Points on a hilly landscape, in no order, each with its height.
A ball rolls from a point to whichever of its 3 nearest points has the largest drop for the distance, and stops where none of them is lower. Distance is the straight distance between rows; heights are no part of it.
j675: [-4, -17, -20, -18, -4, -6, -5, -19, 23, 33, -10]  h=1.61
j315: [-19, -1, 6, -11, 14, -1, 52, -21, 9, -21, -15]  h=2.07
j645: [15, -26, 5, -17, -7, 3, 23, -24, 16, 25, -27]  h=1.51
j365: [-31, 15, 4, 8, 13, -12, 10, 20, 4, -34, 21]  h=6.50
j930: [25, -16, 13, 10, -15, 7, -28, 7, -15, -2, -3]  h=3.56
j272: [7, -3, 3, 9, -13, 4, -13, 7, -11, 0, -12]  h=4.49
j168: [10, -27, -22, -26, 0, 16, 11, -20, 32, 36, 11]  h=1.56
j587: [-21, 15, -9, 1, 3, -2, 5, -6, -1, -12, -21]  h=2.50
j102: [31, 23, -14, -1, 19, 6, 41, 12, 2, -19, 6]  h=5.76
j144: [9, 16, 14, -2, 22, -15, 5, 8, -17, -41, 51]  h=6.81
j940: [4, -31, 18, -5, -6, -9, -30, -5, -7, 24, 25]  h=3.84
j963: [-3, -2, 3, -9, -5, 2, 27, -24, 3, 1, -31]  h=1.59
j125: [-36, 16, 1, -2, 0, -11, -2, -6, -1, 1, -14]  h=1.80
j74: [10, -8, 32, -7, -16, -8, -20, -8, -20, -20, 16]  h=7.58
j614: [-4, -24, 5, -4, -8, -15, -28, -2, -3, 25, 23]  h=3.35
j578: [-47, 13, 1, 3, 3, -20, -6, -5, 5, 1, 0]  h=1.84
j135: [14, 22, -1, 12, 26, -9, 16, 28, -12, -20, 36]  h=5.39
j443: [-3, -19, -22, -17, -7, 5, -16, -3, 21, 32, 13]  h=2.11
j425: [5, -15, -12, -11, -1, 2, -17, -9, 17, 29, -3]  h=1.82
j688: [-14, 3, -5, -6, -5, -7, 1, -20, 12, 20, -23]  h=4.69
j676: [0, 14, -1, 9, 16, -5, 10, 26, -16, -31, 30]  h=0.99
j255: [15, 13, -9, -2, 23, 7, 43, -3, 11, -30, -1]  h=5.66
j523: [-13, -20, -23, -12, -10, 4, -20, 1, 18, 25, 31]  h=2.49
j142: [-15, 5, -1, -6, 5, 0, 27, -24, -1, -4, -27]  h=1.76
j203: [-18, -3, 2, 3, -9, -8, -18, 2, -3, 16, -3]  h=1.70
j505: [-25, -17, -15, -13, -11, -23, -23, -2, 12, 30, 25]  h=3.15
j850: [7, -19, -9, -20, -8, 0, 16, -30, 20, 36, -12]  h=1.54
j807: [15, 10, 17, 12, -1, -2, -1, 8, -29, -35, 30]  h=6.91
j913: [35, 23, -7, 11, -4, 15, 15, 20, -16, -16, -2]  h=1.58
j488: [21, -10, 7, 9, -9, 9, -24, 7, -2, 16, -15]  h=3.04
j131: [23, -16, -7, -2, 0, 13, -16, -2, 21, 33, -16]  h=2.10
j839: [15, 17, -7, -3, -3, 20, 26, -3, -4, -15, -24]  h=5.41
j990: [-7, -20, -8, -6, -5, -8, -27, -4, 10, 30, 12]  h=2.52
j919: [15, 27, -17, 4, 27, 4, 24, 20, 3, -19, 8]  h=6.00
j280: [-34, 8, -6, -4, 21, 0, 30, -10, 23, -28, -8]  h=2.32
j186: [-50, 19, 4, 11, 12, -12, 6, 2, 5, -15, 3]  h=2.03
j270: [-15, 3, 10, 12, -10, -4, -11, 9, -18, -12, 5]  h=7.91
j33: [16, -3, 4, -4, -10, 7, 11, -15, 7, 4, -33]  h=1.34
j995: [-5, 6, 1, 3, -5, -1, -6, -2, -2, 10, -22]  h=3.96
j988: [32, -9, 6, 1, -3, 22, -17, -2, 15, 22, -20]  h=2.23
j972: [38, -1, 6, 4, -9, 21, -7, 4, 7, 11, -26]  h=2.31
j949: [-30, 10, 10, 11, 3, -19, -1, 6, -9, -24, 9]  h=7.00
j151: [12, -16, 0, 0, -5, 6, -27, 1, 4, 26, -2]  h=2.40
j231: [23, -28, 23, -3, -5, 1, -33, 2, -8, 21, 13]  h=4.29
j439: [2, -6, 14, 6, -15, -8, -16, 6, -18, -6, 2]  h=6.33
j232: [-23, 13, -3, 12, 10, -4, 9, 20, -5, -33, 25]  h=5.95
j653: [2, 22, -11, -2, 7, 12, 33, -3, -2, -22, -10]  h=5.45
j960: [-16, 13, 11, 13, 5, -5, -1, 14, -17, -26, 17]  h=7.99
j471: [10, 16, 3, 14, -2, 6, 5, 21, -21, -24, 4]  h=4.66
j437: [32, -18, 15, 17, -7, 14, -27, 9, -9, 14, -11]  h=3.32
j406: [-4, 18, -6, 7, 3, 10, 12, 7, -4, -13, -16]  h=4.31
j892: [25, 7, 6, 16, -11, 13, -5, 16, -25, -13, -1]  h=2.75
j811: [-30, 7, -7, -4, -4, -16, -10, -7, -1, 14, -6]  h=1.10

For each start below, name the point where the ball stops.
j960 => j676
j443 => j33
j505 => j33
j102 => j811
j255 => j811
j365 => j676
j231 => j33
j995 => j811
